Each scene shows the same named points in several views. A view is turned or mirrored, shifted and resized as a whole, has a little noise and may leave points out.

Scene 1
View 1
(188): [  1  -8 -15   6   5   0  12   1 -16   9  14   5  20 -11   4   7  -5 -20
  17  -9   3  -9  -4   7  -4  -3  12  -5  23   0   9   3 -15   3 -14 -14
  12  16  -4  19   1 -13   3  -4   8 -11 -12 -16   7 -26 -12   7  -1   5
  -3  -2   3   7   4  14 -17]
(41): [ 18   5   0   6  -5  -8   0   0  -3  -6   0  -3   6  -3  -5   3 -21 -10
   5  -4   9  10   4  16  10  -4   3   5  14   4   6  15  11 -11 -15   1
  11   8   2   4  -5  10  -3  -1  -3   3  -7 -11  15 -16   3  -3   3   3
   4  13  15  12   3   4 -20]
(250): [ 18   6  -2   4   0   3  -3  -3  -1 -10   6   4  -4   3  -6   8 -16  -2
   0  -9   5  21   5  18   5 -12   5   7   9   5   6   7   3 -10 -17   1
  14   3   6   0  -3   0  -3  10  -9  -3  -3 -18  15  -8  11  -4  -4  11
   1   6   6   7   6  11 -22]
(135): [  5  11   0  10   5   8   3  -5   0   4  15  -7  -3  -3  -2   8  -8  -5
   4  -7   8   2   7  16   4   3   8  -6   4   6  13   8   5  -2  -5  -8
  10   0  -8   7  -2 -10   0  11  -7  -7 -10 -11  15 -10   2   0  -3   0
  -4   0  11  -4   6   9 -12]
(131): [ 10  -4 -11   2   0  -8  -9   3 -10  -3  25   4  -5 -11  -8   6 -12  -1
  16   0  10   0   2   6   2   0  10   3  14   9  12   6  -8 -12  -5 -15
  13   2   1  -3  -6  -3   5  10 -12 -13   0 -12  -9 -14 -11   1   0   3
  -9   9  10   8   1  10  -9]
(159): [  6  -7 -13 -10   3  -7 -27   4 -13  -5  21  11 -16 -22  -8   3 -10  11
  15   9  17   4  -5  -7   4   0  21   4  22   7   6  15   1  -3 -14 -12
   3  -2   5  -1 -16  -6   8   7 -16 -18  10  -6 -11 -24  -9   3  -7  -5
  -8   6  13  12   5   7  -8]
(33): [ 21   6 -12  10   0  -4  13   0  -4  -7  17   9  12  10  -2   9 -16 -22
   7 -20  -6  17   2  27  -5 -12  -2   8   8   4   6  -2 -20 -18 -16  -6
  28  16   6   5   8   1 -10   0  -2   2 -10 -24  10  -3   2  -2   2  20
  -3  11  -1  10   1  22 -26]
(177): [ 26 -11 -21 -11  -2  -8 -25   7 -11 -26  29  26 -22  -2 -16  11 -15  17
  12   0   8  35  -2   7  -4 -20  14  21  15  14   3   1 -26 -24 -21  -6
  23  -3  20 -17  -6  -1   5  20 -24 -16  16 -28 -20  -2   1  -2  -7  23
  -9  13  -1  16   5  18 -18]
(163): [ 13  -1   0   6   2   6   3  -3  -3  -8  13  -3 -14   0  -8  12 -12  11
   2  -3  14  10  10  10   7  -7  11   2   9  12  14   4  -5  -9 -10  -7
  12  -8   0  -4  -3 -13   6  26 -13 -14  -2 -20  10  -9   5  -4  -8   9
  -4  -2   7  -1   8   7 -11]
(102): [ 32 -19   1  10 -13 -14  14   1 -13 -21  -3   1   5   8 -15  11 -30   1
  10  -4  14  15  16  17  10 -13   3  15  21  17  13   6 -17 -27 -17   0
  24   1   3 -10   2   7  13  19  -6  -8  -4 -29   5 -13  -2  -6   4  21
   6  18  11  15   2   1 -14]
(59): [ -3   8  -5  11  10  11   9  -5  -4  13  27  -8   1  -9   3   7   2  -9
  11  -8   6 -14   5  10   1   9  12 -14   5   5  14   3  -2   4   3 -17
   9   2 -14  12   0 -20  -1   9  -6 -12 -13  -9   8 -15  -9   4  -3  -3
 -10  -6   8  -8   4  12 -10]
(11): [ 18   9   5  16  -2   2  15  -5   2  -5   4  -9   4   8  -4   8 -18 -11
   1 -13   6   9  12  26   8  -5  -1   0   3   7  12   6   3 -12  -9  -1
  17   4  -6   3   2   0  -4  11  -4   3 -14 -17  23  -5   8  -6   0   8
   5   8  10   3   4   7 -17]
(198): [ 15 -14  -5  -1  -2  -5  -4   2 -14  -7   3   2   1 -11  -7   7 -16   0
  10   1  16   4   3   0   9  -5  14   4  25   9   8  14  -3  -8 -16  -6
   7   1   1   5  -8  -1  10   9  -3 -12   1 -16   4 -25  -6   1  -2   5
   1   6  13  12   4   2 -12]
(69): [ 13   5  -8   4   1  -3  -4  -1  -3  -4  22   2  -5  -2  -6   7 -13  -4
   9  -7   5   9   5  15   0  -2   8   1   7   8  10   4  -4 -10  -6  -9
  16   5   0  -2  -3  -5  -3   9 -12  -7  -4 -14   3  -7  -1  -2   0   5
  -6   6   8   6   4  13 -15]
(170): [  9 -28 -18 -11   3  -1 -10   8 -25 -10   8  18  -2 -17  -6   8  -6  11
  16   7  16   6  -5 -14  -2 -16  23   9  38  11   6   7 -23  -3 -25 -11
   8   1   7   7 -10 -16  19  13  -3 -27   9 -23 -13 -32 -10   5  -9  12
  -2  -4   6  16   8   8 -12]
(174): [ 14   4  -7   0   5   8  -5  -1  -3  -9  11   5  -6  -1  -3   9  -9   1
   0  -8   7  19   0  12   3 -12  12   4  12   5   4   5  -4  -5 -18  -5
  10   0   5   3  -2  -9  -1  10  -9 -10  -2 -19  11 -11   9  -2  -7  10
  -2  -2   2   6   7  14 -20]
View 2
(102): [  3  -5 -14   3  -2  -2   1  -5   0  19  -7   3  -7   9 -11   7  -1   6
 -10  10   6   5 -17  -8  -8  -1  -4 -12  -7  10   0 -12  -7  -3  -6  -4
   8  -5   2  -1  11  -1  -1   0 -11   9  -6  -1  -2   5  -4   0  11   5
  12   4  -7  11   2 -13   0]
(131): [  6  -7  -4   5   0  -4  -1   2  -2   9  -1  10   1  14   2  -1   1  -6
  -7   6   5   7  -4  -2  -5   1  -6  -3   1   1 -11  -5  -2  -7   1  -3
   6   4   2  -4   0   2  -5  -4   3   8  -5  -8   5   0  -3   2  -3   3
  10  -4  -1   7   1  -4   0]
(174): [ -1  -6  -8   0  -3  -6   0   1  -6   3  -1   6   1  15  -7  -2  -1   1
   2   9   3  15  -1  -2  -5  -7  -2   2  -5  -2   2 -10  -3  -6   0 -11
   5   5  -2  -3   0   2  -2   1  -5   3  -4  -1   2   4  -9  -3  -1   8
   5   2  -1  10   8  -7  -3]
(159): [  8  -8   1   1  -1  -2  -2   3  -4  11   3  15   1  19   3   3   5 -10
  -2   4   4  10   1   5  -6   1 -11   0  -5  -4  -9  -8  -5 -13   3 -11
  10   7   0   2  -1   2  -8 -13   3   0  -1  -7   8  -4  -1   4  -5   2
   7  -7   2   8   1  -2   9]
(250): [ -4  -4 -10   1  -3  -6   4   0  -4   8  -4   4   0  14  -8  -1   0   2
   2  13   4  10  -2  -1  -5  -6  -1   0  -7   1   3 -11  -5  -5  -1 -10
   4   4   1  -2   2   0   0   7  -6   4  -1  -4  -1   4  -9  -3   3   6
   6   5  -2  10   8  -9  -6]
(33): [-10 -10 -14   3   0 -12   0  -6  -2   7  -5  -2   1  10  -8  -5  -2   6
  -6  12   5  12  -3  -8  -3  -3  -1  -6   0   2   1 -11   3  -3  -4   3
  -2   0  -3  -5   6   0   4  13  -5   9 -13  -7   0   5 -14  -3   1   8
   8   5   1   7   9 -12 -16]
(198): [ 5 -8 -4  2 -2  1 -3 -3 -2 12  2  9 -4 12 -7  4  2 -3 -7  7  2  9 -7  2
 -8  3 -8 -1 -5 -3 -3 -6 -6 -5  0 -7 10  3  1  1  5  1 -4 -8 -4 -2 -3 -2
  4 -1 -5 -2  2  2  8 -1  0  8  3 -9  5]
(69): [ 0 -5 -7  4 -2 -6  3  1 -4  6 -3  6  1 15 -2 -4  0 -2 -2  9  4  8 -3 -3
 -5 -2 -4 -2  1  1 -6 -6 -3 -6  0 -6  4  4  0 -5 -1  1 -1  4  0  8 -3 -6
  2  2 -6 -2 -2  5  7  1 -2  6  5 -6 -5]
(177): [  6  -7 -11  -6   0 -11   1   4  -9  11 -11  13   5  26   3   1   4   2
  -2   4   9  16  -5 -11  -6 -10  -5  -8 -13  14  -6 -25   0 -19  -2 -10
   7   2  -8   2   5   3  -8 -10  -4  15 -12  -8   5   5  -5  14   0  12
  12  -2   1  18   1  -3   1]
(135): [ 0 -3 -6  7 -3 -3  2  1 -3  2  2  6 -1 11 -4 -6 -3 -3  1 10 -1  6 -5  1
 -6 -2 -1  4  4 -5 -3  1 -5  0  2 -8  3  6  4 -9 -5  1 -1  7  0  4  2 -2
  1  2 -6 -8 -3  3  5  2 -4  2  8 -6 -5]
(170): [ 12 -10  -2  -4  -1  -2 -10  -1  -5   5   6  15  -2  17  -5   4   1   0
  -9  -1   2  21  -8  -6  -9  -2  -5  -1  -5  -1  -5 -11   0  -8   2  -8
  13   3  -9  -1   5   6 -11 -20  -6   1 -13   0   7   1  -9   4  -5   6
  10  -6   1   9   1  -5  11]
(163): [  5   2  -7   3  -4  -2   4   4  -5   4  -4   9  -2  16  -4  -1  -2  -2
   2   7   2   7  -9  -2  -8  -9   0   3  -3   3  -1  -7  -9  -5   0 -15
   8   5   3  -6  -4   0  -5  -2  -6   7   2   1   1   5  -2  -1   1   6
   7   1  -7   8   5  -5   3]
(41): [ -5  -6  -7   5  -3  -2   3  -4   0  15  -2   2  -3   9  -8   3   2  -1
  -1  14   4   4  -1   6  -5   2  -7  -3  -6  -2   1  -6  -7  -3  -2  -6
   4   1   7   1   5  -2   2   9  -3   0   2  -6   1   0  -6  -5   6   0
   7   4   0   7   7 -11  -6]
(59): [  3  -4  -1   9  -2  -2  -1   2  -2  -4   7   8   0   9   0  -9  -4  -6
  -3   6  -2   8  -4  -1  -5   0  -1   5  13  -9  -7   8  -1   2   4  -4
   4   7   2 -13  -7   3  -2   4   4   4  -2  -2   4   0  -7 -10 -10   2
   5  -2  -3  -2   7  -4  -3]
(11): [ -6  -2 -11   7  -3  -3   5  -2  -1   8  -3  -1  -4   8 -10  -3  -3   3
   0  15   2   4  -6  -1  -5  -4   0  -1   1   0   3  -2  -7   2  -2  -6
   2   1   6  -7   1  -2   4  15  -7   6   1  -2  -3   5  -9  -9   5   4
   6   7  -5   5   9 -12 -10]
View 3
(135): [ -8  -4  11   6   4  -5   3  -4  -5  -1  -2  -5  12   1   4   5   7  -9
  -8  -8 -14 -12   5   5  -3   2  -8   8  -3 -11   8   6  -1   1   6  -9
  -2  -1   2  -8   4  14  -2  -2  -4  -5   2   1  -3 -13   4  11  -4  14
  -5  13 -10  -9  -1   7  10]
(33): [-11   0  -5  13   4  -3   5  -3   2 -11  -4   1   7  -1  -4   5  -6 -11
  -1  -5   7  -1   1   8 -15   4  -4   4   7   6  17   8   7  -6   5 -10
  -5   7   1 -24   7  -7  -5  -1  -4   2   3  -1   5 -13  -1   7  -8  12
 -24  20   3  19  -1   0  -6]
(174): [ -1  -9   8  -1   3   3   6   1  -1  -3  -3  -3  10  -6  -3  -2   2  -7
  -3   6 -10  -1  11   8   0   6 -11   3  -3   0   7  14   0  -4   4  -2
  -1  -1  -2 -10   5   0  -5  -5   3  -1   2   4   0 -15   5  12  -9  19
  -8  15  -4   8   0   8   9]
(163): [ -4  -9  12   0  10   5   3   1  -5  -3   2  -2  10  -4  -2  -4   9  -5
  -4   0  -8  -4   6   7  -4   4 -10   7  -4  -4   3  23  -4  -1  11  -3
   0  -5   5   3  -2   6  -5  -2   5  -5   1  -2  -4 -17   3  13  -5  21
  -3  15  -8  -1   4   9  14]
(41): [ -2  -3   7  12  -2   2   6  -1   7  -2  -7   2  17   1   6  15   5  -6
  -2   0 -10  -7  11   5   1   8  -3   6   0  -5  24  15  -2  -5   7 -14
  -7   7   4  -8  13  12  -6  -7   7 -13  -3   4   7 -18   8  21  -8   9
  -9  24  -2   2  -6   0   0]
(177): [ -1  -5  10  -7   6  14  -2  12   7  -7   1  -2   4 -23  -8 -12   1 -12
  10  28   2  14   8   1 -10  18 -13   1   0  -2   7  36   9 -17  16   4
  -4  -1   4   2  -4 -20 -15  -4   8   4   0   3  15  -3  -5   6 -15  30
  -3  30   8  21   9   6   8]
(69): [ -7  -3  10   6   3   1   1   1   0  -4  -2  -5  11  -7   1   4   4 -10
  -2   0  -7  -5   4   2  -9   6 -10   6   0  -9  12  12   3  -4  11  -8
  -4   1   3  -7   4   4  -7  -2   0  -3   1   2   7  -9   0   9  -9  16
  -6  19  -1   1   2   4   8]
(11): [ -8  -2   3  16   7  -1   8  -4  -1  -6  -4   2  15   5   3  12   3  -6
 -10 -13  -1 -10   4   9  -6   2  -3  11   3   2  17  13  -1   0   7 -16
  -2   2   5  -8   8  10  -5  -2   2  -7   1  -1  -5 -25   6  15  -4  11
 -14  16  -8   2  -4   0   1]
(188): [-10  -5  -2  -4  -1  -5   2  -6  -2  -3  -6   6   2  -1   0   2   5 -14
   7  -4 -18  -8  -1   5  -5  -4   0   0  -3 -14  10  -1   2   3  -9   0
  -8   4  -3 -36  10  14   2   1  -8 -11   0  -1   9   1   0  12   3   7
 -10  19   4   2   7  15   1]
(131): [ -9  -2  13  -1   2   1  -3   2   1  -3  -1  -3   8 -10   3   1  10 -13
   6   5 -13  -3   1  -1  -9   7  -8   3  -1 -19   9  15   4  -5  10  -3
  -8   1   5  -5   3   7 -10  -1   1  -8  -3   0  13   0  -4   9  -6  17
   0  24   1  -2   6   9   7]
(159): [ -1  -9  21 -13  -4   5  -3   8   5   4  -3  -4   8 -15   5   0  13 -13
   8  19 -26   1  11  -1   4  10 -12   0  -9 -26   8  18   2  -8   8   3
  -8   0   2  -2   2   9  -8  -7   6 -11  -5   7  16   2   1  14 -10  21
  10  25   2  -5   6  12  13]
(59): [-14  -7  12   0   5 -13  -1  -7 -12  -1  -2  -8   8   1   5   3   8 -14
  -5 -16 -23 -16  -3   1  -6  -5  -8   4  -4 -22   2  -9   0   7   1  -2
  -3  -3  -3 -20   4  20   2   3 -13  -4   4  -2  -2  -1  -1   7   2   9
  -2   7 -10 -17   6  14  13]
(198): [  0  -8   9  -6   0   7   1   3   4   0  -3   7   7  -5   2   2  12  -8
   6   9 -17  -3   8   6   3   6  -3   2  -5 -12  13  21  -3  -2   2  -2
  -6   2   4 -10   6  14  -6  -6  10 -17  -6   1  10  -9   3  21  -2  15
  -1  24   3   2   5  12   6]
(170): [ -1 -12   7 -24   5  10  -4   6   1  -1   0   9  -2 -16  -6 -16  12 -12
  16  19 -19   7   5   8   1   4  -5  -2  -8 -13  -2  25   0   0  -3  13
  -4  -2   2 -16  -3   5  -5  -3   7 -12  -4  -3  12   1  -1  15  -1  22
   1  23   8   9  16  21  10]
(102): [ -4  -4  -2   7   9  14   4   0   5  -9  -3  16   8  -2  -2   0  10  -3
   7   1   7   2   2  11 -10   8   4   9   3   2  17  40  -3  -3  10  -9
  -7   4  17  -2   3   4 -11  -3  16 -18  -7 -11   8 -20   2  22  -1  19
 -12  30   6  14   6   5  -4]
View 4
(59): [ -2  -4  -6  -7 -25   4   3   9   5   1 -13  -1 -10 -10   1   7 -14   2
  -3   2  -4 -10  17  -4  -3   5   9  -2 -12  11  10   0  11   7   0 -15
 -12  -1   6  15 -20  -7   1 -11 -13  13  23  -2  10  -5   6  -2   6  12
  -7   9  -1  -4  -7  18 -38]
(41): [-15  14   0 -11 -10  11  21   2  -4  15 -19  13  -4 -22  14  22  -5   3
   0 -10   4   6   4 -21  -2  -8  13   2 -13  12  -8   0  -5   7  32  -9
 -19  -9   2 -13 -15  13 -18 -21  -9   5   7  22  15 -19   6 -11  -1  -2
 -10  -6  -5 -23  -5  15  -9]
(198): [-27  19  -5 -15 -20  -3   5  10   1  14  -6  10  -3 -23   5  26   3   2
   5   5  -8   5  -3 -18   7 -10   9   1 -13  14  -4   3   5   9  13  -3
 -22 -11  11   2  -8   6  -8 -15  -8   4  -6  15  24  -7   6  -8   1  -8
 -16 -12   3 -18  -6  23 -17]
(131): [-14  22  -6 -17 -14  -1   1  16   0  16 -13   2 -10 -22   0  12   0  -6
   8  -1  -8   4   5 -14   3  -3  21 -14 -12   9   5   7  12   9  11  -6
 -14  -8   4  13 -14   5  -3  -1 -18   2   0  12  20  -4  -4 -11  -1   1
  -5  -7   3 -20  -6  12 -27]
(177): [-25  39  -5 -25   3 -16   0  25   5  24  -8   7 -26 -30   1  14  17 -17
  16  11  -5  15 -11 -24  -4 -11  34  -9 -27  -1 -13  18  17   7  19   2
  -8 -31 -17  23 -18   6   4   8 -10 -17 -17  31  53   1 -11  -4 -15  -8
  -5 -14   7 -48   2  -4  -9]
(188): [-12   6  -8  -6 -16 -14  13   2  -6   5 -24   9   1 -23   8  11 -10  14
   3  19 -11  -8   3  -7 -11  -7   7   0  -7  13  -8  -1   0  16  -4   1
 -23  -5  16   6 -20  -2   3 -12  -8  10   2  -5  11  -4  -3 -16   1   8
  -9  15  -2   2 -10  17 -22]
(163): [-17   6  -6  -9 -20   7  -4  15   9   9  -2   2 -19 -13   6  15   1  -7
  -5  -1   2   7   3 -12  -2  -2  11   5 -23   2  -2   7  17   3  21 -11
  -7 -18  -5  11 -10  -4  -1 -16  -7   2   7  24  31  -9   9   5  -5   0
 -13  -8   2 -28  -3  14 -22]
(11): [ -6   1  -3  -1 -11  14  14   4  -1   9 -21   7 -11 -14  18   9 -10   3
 -11 -10   9   8   4 -14 -14  -2  12   9 -22   4  -8  -1   4   3  35 -13
  -7 -12  -3 -12 -14   1 -11 -26  -9   8  15  24  14 -20   5  -6  -5   8
 -12   3  -8 -19  -4  10 -11]
(135): [ -6   0  -4  -6 -19  12   9   7   6   6 -11   3 -13 -11   8  13 -11   1
  -5  -7   1  -1  12 -11  -3   1   9   4 -15   9   3   0   7   5  16 -16
 -12  -7  -2   8 -18   0  -7 -17  -9   8  19  12  15 -12   9   1   3   7
  -9   1  -3 -15  -3  15 -25]
(174): [-15   7   0 -12 -11   0  11  10   8   8 -11  10 -17 -19  11  18   0  -1
   2   7   3   2   2 -19  -8  -7  13   8 -20   7 -10   3   6   7  18  -8
 -15 -18 -10  10 -21   3  -2 -15   0   1   7  18  33  -7   7   4  -6   1
  -9   0  -2 -27   2  11 -14]
(170): [-38  22  -8 -16 -20 -23  -8  18   6  11   1   9 -10 -25  -2  22  11  -1
  10  30 -16   3 -10 -12   4 -11  12   1 -15  11  -9   9  16  14  -6   7
 -24 -19  11  22  -9  -3  11  -1  -5  -2 -20   7  43   5   0  -5  -4  -9
 -15  -8   9 -19  -4  19 -22]
(102): [-30  24 -10   1 -13  -3  -1  11  -6  25 -17  10  -4 -25  12  13   5  -6
  -8  -3  -4  24 -14 -14  -6  -9  18   1 -26   0 -17   8  10   4  39   1
  -5 -21  12 -16   2  -1  -6 -19 -16   3 -18  37  24 -17  -6 -20 -10  -8
 -20 -10  -2 -28  -8   8  -4]
(250): [-13  11  -1 -11  -7   6  15   7   3  12 -15  11 -15 -19  14  17  -1  -2
  -1  -2   8   6   2 -20  -9  -4  15   8 -21   5 -12   3   3   6  28  -9
 -12 -18 -10  -1 -17   6  -9 -18  -3   2   8  24  30 -15   6  -1  -4   1
  -9  -1  -4 -28   1   9  -7]
(69): [ -6  12  -5 -11 -11   7   8  11   2  15 -16   3 -12 -18   7  11  -5  -3
  -1  -9   1   4   8 -13  -5   0  19  -7 -17   7   3   2   7   4  21 -12
  -9 -11  -3   4 -17   4  -9 -11 -15   3  12  18  17 -11   1  -7  -1   4
  -7  -3  -3 -23  -5  11 -22]
(159): [-25  28   0 -32 -18  -4   4  15   6  17   2   6  -9 -24  -4  31   8  -3
  20   5 -12   0   4 -23  16  -8  18 -10  -7  18   9   6   8   9   0  -7
 -28  -7   5  20 -17  14  -8   0 -10  -2  -3   8  32   2   6  -1   4  -8
  -5 -17  10 -25  -4  23 -28]
View 5
(102): [-11  20   5  -4   4  12   5 -14  -8   4  -1   2   2  -1  24 -14  -9   2
   3  -1  12   9  -4 -14   2  -1  -2   4  11  -1  -4  -4   1 -13  16  -4
  -8  -5  -6   0   4   2  -4   9  14   8 -16   8  -8  -1  -3 -14   8   8
  -8  -9  -3  -6   3   3 -11]
(159): [ -9  17  -1   7  12  -2  -6  -3 -14   5  -5   5   5   0   8 -10  -7   1
   5  -8   9  10   3 -11   9   1   7   4  -4   4   0  10  -2  -4  -3   5
  -5  -1   3   2   8 -10  -6  11   5   4  -9  -9  -9  -6  -3   4   3   6
  14  -6   8  -2   3  -8  -1]
(131): [ -7  14   1   7   6   3  -5  -3 -12   6  -6   0   7  -2   5  -7  -8  -6
   1  -3   8  10  -3 -10   4  -1   1   4   3   0   0   4   2  -6   0   3
  -5  -5   4   4   4  -1  -4  10   8   7 -11  -2  -6  -4  -5  -1   6   5
   2  -6   2  -1   0  -4  -1]
(198): [ -9  17   5   1   7   2  -2  -8 -11   6   1   1   2  -1  12 -10  -5   1
   4  -4  11   6   0 -10   7   1   2   6   2   1  -1   2  -3  -6   7   2
  -7  -3  -3  -1   5  -8  -3   8   9   4  -9  -3  -7  -3  -2  -2   2   7
   5   0   2  -5   7  -4  -5]
(163): [-13  11  -1   0   7   2  -1  -8  -4   0  -8   0   5  -3   9  -7  -5   3
   3  -5   4   5  -1 -15   1   5  -5   5   7   3  -2  -4  -3  -1   2   0
  -3  -1   4   7   6  -6  -8   5   4   7 -11   3  -8  -3   0  -6   0   3
  -6  -3  -5   1   2  -3  -6]
(69): [ -9  12  -1   2   7   6  -2  -3  -5   5  -5  -1  10  -2   5  -6  -5  -4
  -2  -2   4   8  -2  -9   3   0  -5   3   6  -1  -1   0   2  -8   1   4
  -6  -3   4   6   5   0  -4   6   9   7  -9   0 -10  -2   0  -2   4   4
  -4  -3  -4   2   3   0  -2]
(177): [-13  25  -8   6  12   3  -2  -6  -7   0 -10  13   9   4  23 -19 -14   6
  -3 -12   6  18  -1 -11   2   4  -2  -6   2   7   0   7   6 -20   2   7
  -4   5   3  13   1  -4  -6  12   8  15 -13  -6 -14  -5  -4  -7   8   7
  -3 -17  -3  -4  -9  -2  -5]
(188): [ -1  15  11   8  -2   3  -7  -4 -10  11   5  -9   4  -6  -2  -8  -5  -6
  -2  -1  11   3  -4   0   1  -4  -4   7   6  -5   2   0   4  -5   2   7
  -7  -5   0  -1  -8  -7   3   8  10   9  -5  -4  -4   0  -2   2   2   4
  -2  11  -1  -6   8  -2  -4]
(11): [-12   9   4  -6   4  11   1  -7   0   4  -2  -5   9  -5   6  -2   0  -5
  -1   3   4   2  -2 -11   1   2 -11   5   9  -3  -2  -8  -2  -7   9  -2
  -8  -4   1   4   8   3  -2   2  15   4  -8   8  -9   2   3  -7   2   5
  -9   3  -9   4   9   6  -6]
(170): [ -6  22   4  10   6  -5  -6  -7 -14   3   0   4  -1  -1  14 -18 -12   8
   4 -11  14   9  -2  -8   1   2   2   4   3   6   3   5   3  -5   1   6
  -1   2  -2   2  -7 -17  -5  12   1  13 -12  -8  -5  -5  -4  -1   0   5
   1  -1   4 -11   0  -9  -8]
(59): [ -4   4   4   8   1   1  -6  -2  -7   6  -5 -11   8  -7 -11   1  -2  -9
   1   0   3   2  -4  -8   1  -1  -7  10   7  -3   0  -3  -1   6  -7   4
  -3  -6   6   5   2  -5  -4   5   4   6  -7   0  -2  -3  -2   2   1   1
  -4   8  -2   4   5  -4   0]
(33): [ -8  16   5  -1   1  13  -2  -5  -1   7   1  -3  11  -3   9 -10  -5  -6
 -10   1   4   8  -4  -1  -3  -2 -14  -2  10  -6   0  -3   7 -18   8   5
  -9  -2   3   6  -4   6   4   5  17  13  -7   2 -12   5   1  -8   6   5
 -13   1 -10  -1   3   8  -5]
(135): [-9  8  2  1  5  4 -3 -5 -3  5 -4 -6  8 -5 -2 -2 -1 -5  0  0  2  1 -1 -9
  3  2 -6  6  5 -2 -2 -4 -3  0  0  1 -4 -4  4  4  8 -3 -4  4  8  3 -7  2
 -7 -1  1 -1  0  2 -3  4 -5  5  7  0 -2]
(250): [-13  14   1  -5   8   7  -1  -6   0   3  -2   1   9  -3  11  -8  -1   1
  -4  -2   2   5   1  -9   3   4  -8   1   4   0  -1  -2  -3 -10   6   2
  -7   0   3   6   7  -3  -2   5  12   6  -7   2 -13   1   4  -5   1   5
  -4   0  -7   2   7   4  -5]

Which points are out of place in each view (at most two, in the order of its rows)? Write - if all are in place.
view 1 => (170)
view 2 => (163)
view 3 => (59)
view 4 => (69)
view 5 => -
